Each scene shows the same named points in several views. A view is turned or mirrored, shifted and resized as a whole, has a little noise and may leave points out.
In the rows, 128 means zero.

Scene 1
View 1
Q405: [ 99 136  99 118 150  90 121 141 125 150 109 155 149 112 139  94 149 154
 172 186 146 104 122 142 151 118 132 113 130 143 115 108 122  77 119 118
 107 153  78 142 173 155 109 127 144 126 157 100 173 149 125 117  94 130
 151 129 130]
Q389: [ 81 112 105 131 149  78 178 147 127 146 117 152 169  97 144 126 119 146
 152 175 149  81 126 145 143 103 113 102 124 129 109 108 139 110 117 123
 109 140  71  93 172 168  94 104 136 131 173 130 173 127 135 117 113 140
 158 131 140]
Q174: [ 80 106 112 131 148 102 178 130 117 163 110 145 126  64 136 108 119 124
 152 162 123  69 138 125 134 133 138  61 115 123  82 151 113  98 115 100
  95 161  21 107 180 148  64  93 151 146 168  91 150 123 136 158  53 134
 137 145 125]
Q943: [ 96 139 101 103 151  93 112 151 130 147  93 154 154 117 140  83 144 170
 167 204 144 106 114 143 148 110 137 119 133 135 123  93 129  56 132 116
 110 160  86 146 164 151 115 133 142 126 147  81 171 158 121 120  84 124
 141 129 134]
Q645: [ 76 113 115 120 143  65 147 155 125 135 110 144 147 107 136 115 120 156
 146 200 148  93 134 140 144 113 125 117 133 132 125  91 122 108 118 127
 126 130  82 116 161 155  94 140 147 132 144 120 156 134 133 102 114 136
 155 134 120]
Q407: [ 92 146 101 144 119 122 119 148 105 117 103 125 136 132 129 136 133 182
 161 203 134  97  80 152 128 134 168 156 129 172 114  86 170  58  99 118
 147 150  72 135 145 142 105 119 154 136 102  58 144 169 155 104  70 159
 151 122 105]
Q323: [ 81 110 108 121 158  63 167 149 133 151 118 157 167  98 143 112 127 140
 156 176 154  88 142 144 152 101 109  97 129 125 117 107 117 118 126 126
 107 136  81 103 179 167  98 123 135 129 183 140 178 122 126 113 125 130
 159 134 141]
Q607: [ 77 132 102 118 153  72 133 164 129 139 108 150 177 121 139 103 142 171
 158 193 155  89 122 143 147 102 139 117 127 138 131  81 127 101 123 133
 124 140 112 113 162 147 111 143 133 124 164 113 183 132 132 106 113 136
 157 130 141]
Q84: [ 69 110 122 138 127  85 172 155 116 126 108 127 137 100 135 143 103 159
 133 198 138  76 116 140 130 121 140 119 126 141 111  95 148 105 104 121
 138 134  61  95 149 148  80 119 151 141 128 101 138 136 151 112  91 151
 152 133 112]
Q385: [ 72 103 123 132 136  68 161 148 117 133 117 133 122  94 132 129 113 141
 144 192 140  85 139 134 140 126 127 108 132 136 113 107 118 122 109 120
 133 127  60 112 162 153  77 135 154 140 135 121 140 128 140 108 102 140
 155 136 106]
Q558: [ 92 138  86 127 173  69 120 147 130 161 131 166 185 120 138  89 178 141
 186 157 164  93 140 139 168 113 131  93 122 144 122 112  96 121 124 140
 106 144 118 128 191 151 116 141 126 120 200 140 213 118 123 105 128 127
 170 130 152]
Q46: [ 91  98 126 124 133  50 147 141 122 127 122 144 111 104 140 129 106 135
 147 204 151 116 148 148 151 116  92 134 152 136 125  98 117 118 112 122
 125 115  58 137 166 179  94 144 156 136 126 148 135 148 129  81 139 134
 164 129  97]
Q986: [ 65  96 131 109 138  48 173 167 134 127 104 141 152 104 142 129  88 165
 123 222 153  88 136 145 137  95 108 123 138 118 132  68 134 115 126 128
 133 121  85  96 151 163  90 142 146 132 142 132 145 134 132  96 126 136
 156 134 122]
Q98: [103 127  97 146 134 106 157 126 114 143 120 147 141 102 142 136 129 141
 168 170 142 100 107 156 145 123 116 125 131 150  97 125 156  81 103 111
 108 149  45 124 172 174  99  87 147 135 145 108 157 156 143 113 100 148
 158 124 118]
Q207: [ 86 103 110 154 140  68 173 133 112 139 141 141 131  91 136 147 125 118
 161 158 149  89 142 145 149 128 110 105 131 147 104 128 118 142  97 124
 122 121  54 108 180 170  81 116 146 138 155 153 155 122 144  99 128 148
 170 131 110]
Q955: [ 93 100 119 129 134  75 163 129 118 142 120 143 106  81 138 126 109 123
 152 184 136 103 144 140 145 127 103 107 139 132 102 130 119 105 111 105
 108 136  26 131 175 174  78 115 159 143 136 124 133 143 133 115 104 136
 154 134 103]
Q926: [ 86 118 114  86 164  58 123 158 142 155 100 165 150 104 143  65 136 154
 154 208 150 106 154 130 155 102 117  94 138 113 130  95  90  91 143 122
 100 146  89 139 173 155 106 157 142 126 171 114 174 136 107 116 104 108
 143 137 139]
Q123: [ 82 126 108 156 125  93 140 145 104 119 124 125 129 118 128 149 130 155
 157 184 142  91 109 146 138 138 150 139 128 169 112  99 144 109  89 127
 147 130  74 121 156 146  92 129 153 138 116 104 145 143 156  93 101 158
 164 126 100]
Q513: [112 150  72 143 163  83 123 140 127 149 135 175 208 141 149 114 179 156
 198 151 174 110 106 168 170  97 111 139 129 162 124  95 144  96 114 144
 105 139 125 127 184 177 143 113 120 112 191 145 223 146 127  83 155 141
 180 115 156]
Q989: [ 97 111 123 137 114  97 145 130 105 125 109 125  80  92 131 138 104 140
 146 203 126 107 120 141 131 145 128 131 141 150 100 121 139  82  97  99
 128 138  15 146 159 164  75 117 172 146  93  89 106 165 144 111  77 147
 147 130  79]
View 2
Q323: [144  94 126 141 118 117 123 130 109  80  85 126 196 115 164 132 145 134
 140 129 132 158 101 148 130 109 128 145 133 146 148  90  52  52 144  96
 145 161 156 120 111 136 138 164 138 128 136 111  94 132 114 182 111  93
 153 138 129]
Q98: [123  93  86 129 129 174 115 149 118  93  86 132 174 145 160 128 125 124
 161 150  89 161 138 131 121 121 135 151 114 122 122 144 105  74 122 133
 132 161 170 106 121 137 120 144 122 140 147 118 136 103 127 183 122 103
 158 124 139]
Q46: [111  72 104 174 148 149 125 119 135  82 104 122 179 104 150 141 115 127
 152 116 136 162 103 105 116 111 133  99  72 159 168  98  86  61 127 122
 150 163 181 107 123  96 132 148 137 173 127 115 120 165 149 179 136  82
 159 153 134]
Q207: [122 117 123 156 124 146 108 117 117  81  97 132 164 121 137 128 138 121
 137 147  99 160 139 150 112 119 110 103 136 135 148  97  73  58 117 136
 147 166 173 102 121 129 146 163 145 177 135 105 110 143 136 177 108  70
 156 145 131]
Q645: [133  91  96 157 105 142 135 123 122  88  92 121 180 119 150 132 128 129
 148 131 142 149  96 119 151 109 146 123  99 153 158 100  75  68 150 105
 135 177 170 105 105 122 119 156 130 137 131 119  99 135 120 188 143 104
 149 143 127]
Q943: [160  73  73 146 110 155 128 147 126 107  79 139 207 139 179 115 125 133
 169 140 148 142  94 103 164 107 154 150  71 137 149 139  84  77 155  99
 120 165 152 118  91 124 100 140  94  75 150 126 117 109 101 196 138 143
 148 134 135]
Q986: [120  79 101 153 102 129 154 118 117  72 105  96 173 103 148 160 122 135
 140 115 149 154  71 121 147 111 163 132 106 172 161  83  83  60 163  91
 141 189 185 109 116 116 121 158 153 162 117 127  90 139 133 185 162  95
 150 143 120]
Q123: [118 118  71 162  84 175 135 119 132  95  94 128 146 144 127 122 127 113
 159 161 119 147 133 113 165 118 142  94  99 128 144 124 112  87 135 147
 119 185 183  78 103 129 109 159 118 154 145 119 121 127 125 191 149 104
 151 146 134]
Q926: [171  75 112 161 125 123 114 127 119  99  84 141 227 106 187 115 132 139
 149 122 167 142  74 116 147 100 138 137  82 157 176 104  38  55 160  78
 142 166 143 132  89 114 125 144 116  84 135 119  94 139 103 187 126 128
 141 147 126]
Q407: [119  97  31 144  78 197 152 140 140 102  90 126 147 164 138 123 114 114
 178 162 120 144 128  90 186 120 169 125  67 121 130 156 142 104 146 143
 100 184 186  77 100 132  84 145  94 122 157 133 138  98 120 201 166 130
 152 135 141]
Q405: [154  87  88 148 116 152 118 142 124 105  78 145 202 139 171 109 133 127
 164 146 136 150 112 118 152 110 137 138  85 131 147 131  76  72 142 113
 127 158 150 113  96 130 115 144 100  92 154 117 119 118 108 190 120 123
 152 139 137]
Q513: [127  58 105 118 111  79 168 178 133  84  41 135 202 148 151 118 174 126
 175 140 149 179 123 146 157 104 132 165  96 126 121  95  76  75 132 121
 127  91 150  97 104 160 135 190  88  82 173  95 116 124  98 193  59  65
 196 142 175]
Q385: [133 110  95 165 107 167 115 109 120  90 104 126 169 121 145 128 122 124
 144 143 120 146 116 122 136 114 135 105 111 142 159 111  81  67 140 122
 135 194 175 102 110 118 125 149 137 159 130 120 108 134 129 184 148 106
 141 145 118]
Q558: [163  97 124 147 102  89 129 138 120  95  57 153 211 134 159  99 173 128
 153 148 156 158 115 149 160  97 114 131 114 132 150  87  32  64 139 105
 131 128 136 107  84 148 140 178  99  76 162  96  91 138  88 190  70  89
 166 153 149]
Q955: [133 101 104 161 148 182  87 120 117  93 109 135 182 117 167 129 109 127
 145 137  98 149 125 123 100 118 122 116 107 139 155 131  78  60 123 126
 152 184 171 120 122 108 132 131 143 167 126 119 123 134 141 174 136 106
 141 140 119]
View 3
Q123: [125  97 184 101 121 147 101 115 129 110 108 101  98 114  85 119 107 106
 150 112 142 113 117 104  93 115 185 153 146 148 103 164 132 155 101 189
 112  91 137  69 110 106 136 109 132 130 142 114 120 136 111 158  87 119
 143 113 168]
Q174: [ 99 143 132 109 149 140 104 113 159 119  81 135 100 142  61 110  73 132
 172  97 162 126 153 135 148  96 180 206 128 102 121 107 108 164 147 172
 108 106 165 113 139  59 150 117 147 144 142 125 147 163  63 158 133  91
 160 170 151]
Q84: [105 102 167 101 125 141  88 120 121  90 102 102 112 128  80 118  87 119
 155  90 131 126 130 124 121  98 188 188 148 137 101 159 125 143 116 175
 121 114 149  71 119  89 136 116 128 138 159 122 118 130 107 168 100 116
 155 126 170]
Q323: [102 123 138 111 124 148 112 145 127 131 122 133 114 120 100 136 102 127
 144  93 122 154 124 165 127 107 159 167 119  99 130 131 125 144 120 175
 132 152 139 114 149  98 115  98 161 152 152 121 137 126  92 129 122 132
 148 129 186]
Q558: [113 148 144 109 135 139 119 155 146 176 134 160  98 101 115 123 135 122
 138 102 143 144 121 170 109 124 155 130 117  89 147 117 119 155  94 209
 132 139 119 127 167 129 110  75 180 140 137 123 147 123  96 113 116 137
 116  99 180]
Q989: [134  85 155 120 118 156 104  90 138  90  77 105 111 148  62 133  82 117
 175 114 145 125 114  82 106 119 180 158 142 164 129 156 134 165 132 168
 108  70 163  92  94  62 166 143 125 145 146 108 122 156 106 182  85 100
 173 143 143]
Q955: [124 106 136 123 121 161 115 112 135 111  92 118 113 137  73 143  81 123
 164 115 131 147 116 116 120 111 162 162 122 131 138 139 136 157 144 158
 118 115 162 112 113  65 146 126 147 153 143 107 141 154  89 153 110 115
 170 156 163]
Q513: [107 121 159  88 100 152 137 154 139 156 159 165 117 103 131 155 149 101
 129  97 150 136 113 175  86 137 149 122 104 112 131 136 119 168  75 215
 114 135  78 130 157 162 120  82 158 163 134 127 130 128 102 104 112 136
 134  80 220]
Q46: [137  83 144 132 108 166 111 123 114 112 106 107 116 126  91 153  94 120
 149 117 102 164  93 119 105 117 155 133 129 142 145 165 152 142 127 157
 139 133 157 103 111  80 127 120 154 150 153 100 129 128 117 144  93 142
 162 127 170]
Q607: [101 123 152 106 125 130  92 140 129 135 127 136 114 123 108 120 120 126
 144  83 132 139 124 160 117 111 171 151 137 118 131 142 118 146  90 205
 137 130 124 100 153 119 118  96 154 145 163 131 118 107 117 142  97 135
 131  89 172]
Q407: [115  93 183  93 115 132  93  98 142  95 106 117 117 143  87 115 115 108
 163  86 168  97 126 101  91 124 194 157 156 172 111 164 115 174  81 215
 105  55 117  75 114 113 161 127 113 143 158 133  97 130 128 182  69 102
 149  85 156]
Q986: [104  93 145 119 114 146  86 135  99  94 117 101 129 132  99 138  88 128
 145  84  96 161 115 149 130  96 169 172 143 129 124 168 135 127 119 164
 147 155 151  83 130  91 114 114 143 151 177 121 112 103 125 154  97 147
 159 113 176]
Q389: [ 94 119 146 101 119 150 110 139 127 115 120 129 117 124  95 136  97 119
 146  90 133 142 133 158 129 106 169 181 122 110 116 136 120 149 118 175
 120 143 131 105 140 102 125 104 143 153 150 126 132 136  88 136 123 123
 157 132 194]
Q405: [113 122 140 111 125 138 109 120 149 139 111 149 114 141  97 130 117 124
 158  91 153 136 123 140 111 125 166 143 128 125 150 127 116 167 102 208
 123 103 125 123 149 101 141 112 153 154 154 128 125 129 108 148  97 115
 143 102 157]
Q943: [108 121 133 111 122 128  99 115 149 131 112 152 126 157 100 128 121 131
 163  73 151 137 125 148 118 125 169 143 137 135 156 129 108 168  94 218
 132  94 121 122 156 103 145 119 149 161 170 137 110 116 122 162  85 115
 146  84 145]
View 4
Q389: [100 164 159 159 133 153 132 129 128 127 155 103 150 147 121 155 158 111
  98 116 131 134 149 151 106 124 148 150 117 131 136 110  99 159 149 122
 139 106 116  92 103  99 139  88 169 150 121  82 129 155 106  76 106 151
 133 104 125]
Q123: [133 125 158 148 133 146 148 130 113 121 136 110 144 147 100 120 147 140
 109 136 102 112 142 127  91 132 118 153  97 120 136  94 113 128 164  90
 153 144 102  99 129  87 130  95 181 115 147  79 140 158 104  76 121 149
 137  80 147]
Q174: [103 177 189 128 149 153 155 129 137 117 164  67 141 119 126 164 164 112
  83 130 136 123 138 151 105 162 133 159  97 100 153 130 113 174 127 109
 165 127 121 113 103  99 159  89 184 143 137 147 128 155  73  51 105 133
 138 135 121]
Q98: [111 161 164 153 147 155 151 146 120 123 154 112 142 159 103 144 163 128
  85 125 108 128 150 140  97 127 135 153 110 138 140 101 118 135 149 106
 147 120 117  85 109  73 150 103 203 132 141 112 139 153  87  65 113 160
 139  98 131]
Q405: [134 161 144 142 134 145 164 142 132 114 151 105 142 137 101 129 128 119
 100 116 102 128 146 132 103 137 158 160 119 131 142 130 126 137 151 112
 158 107 122 106  93  90 147 115 179 143 114  92 163 158 101  73  95 165
 151 103 124]
Q84: [113 142 163 152 132 154 136 121 128 124 139 100 149 148 123 142 163 130
 106 129 119 113 137 136  83 139 117 151  96 106 150  86 110 155 170 100
 167 135  98 106 114  93 125  80 172 127 131  86 132 162  97  73 107 138
 122  91 141]
Q986: [112 147 137 173 114 145 121 110 147 135 136 115 156 148 131 152 159 130
 102 123 116 121 151 138  86 131 138 142 105 118 154  92 110 155 173 119
 168  99  94 104 105 103 125  78 133 158 109  50 130 161 118  79  94 143
 107  82 143]
Q989: [135 143 162 149 139 140 161 131 136 122 141 103 143 143 109 142 169 161
  71 147  85 108 147 120  75 158 105 150  82 111 165  89 142 125 156  85
 185 137 102 108 124  69 149  99 187 133 156 130 134 155  76  52 113 142
 120  89 156]
Q607: [127 150 139 148 123 150 145 131 130 117 144 108 147 141 112 127 124 108
 121 111 115 128 144 137 103 125 160 157 124 125 134 122 108 150 164 118
 149 108 113 104  96 105 127 102 157 140 100  52 157 161 122  88  95 159
 146  92 122]
Q407: [142 132 155 140 146 158 170 150 116 105 134 113 141 165  99 105 137 135
 116 124  85 108 129 119  66 136 111 163 103 116 147  80 130 127 188  84
 178 152  97 104 103  66 122 108 209  94 129  88 169 163  89  74 103 161
 144  80 137]
Q943: [140 163 137 141 135 149 172 146 142 108 146 111 143 143 107 124 119 119
 105 111  95 126 142 128  90 141 156 162 119 124 151 121 133 143 166 112
 173 103 116 111  76  87 141 116 179 141  96  86 175 163  99  73  80 169
 147 101 121]
Q323: [108 164 150 159 124 145 130 124 135 130 154 102 150 135 121 155 148 111
  97 117 129 134 154 147 114 125 161 147 120 131 138 128 101 158 141 128
 138  95 120  97 105 110 144  93 151 163 115  73 132 153 116  78 103 152
 135 104 127]
Q558: [130 159 142 141 121 138 147 136 119 119 158 103 144 121  97 126 109  98
 116 112 122 138 154 143 139 121 188 157 136 143 115 160  99 142 130 125
 118  97 137  98 104 119 149 114 157 153 109  61 153 154 133  88 109 167
 167 107 114]
Q645: [125 146 142 156 122 143 138 122 138 125 141 107 150 137 116 139 145 127
 103 124 110 121 149 134  96 135 144 150 107 121 147 111 116 147 160 111
 161 108 108 107 108 101 136  94 150 149 116  67 140 158 113  75  99 149
 129  91 139]
Q46: [131 143 133 174 114 129 132 116 143 137 139 122 151 138 110 150 161 154
  75 141  92 120 165 126  97 134 140 140  98 133 154 107 126 121 149 108
 158  98 106  99 125  93 145  94 140 168 138  78 125 153 112  70 111 149
 113  76 158]
Q385: [124 143 157 151 126 142 140 118 133 125 143  98 149 132 118 144 155 135
  94 135 111 115 147 134  96 145 128 151  96 111 148 107 115 145 153 101
 163 124 107 109 120 100 140  87 157 144 137  91 130 158 103  68 111 140
 125  94 145]
Q926: [137 169 129 149 117 137 155 125 158 117 149 103 148 118 117 142 120 118
  96 117 105 131 153 132 105 147 174 155 118 123 154 146 128 151 148 126
 169  80 120 120  82 112 149 109 135 177  92  74 159 159 114  74  76 157
 139 106 123]
Q207: [109 147 163 159 127 137 126 118 118 137 152 101 150 132 109 154 167 134
  85 139 124 124 158 143 121 128 138 145 104 132 131 117  99 137 131 109
 130 119 121  89 140 102 152  86 160 150 155  92 110 148 109  70 131 141
 130  95 145]
Q955: [119 159 160 156 132 136 145 124 141 130 152 100 147 133 115 162 169 143
  68 139 106 123 156 135 100 147 133 147  94 124 156 115 127 139 137 108
 163 110 114 101 119  89 158  93 167 162 146 120 123 150  90  55 111 144
 122 100 149]

In a view up to two points have been moved. Name them for each view, in the order of its rows, or write none.
view 1 => Q385
view 2 => Q123
view 3 => none
view 4 => none
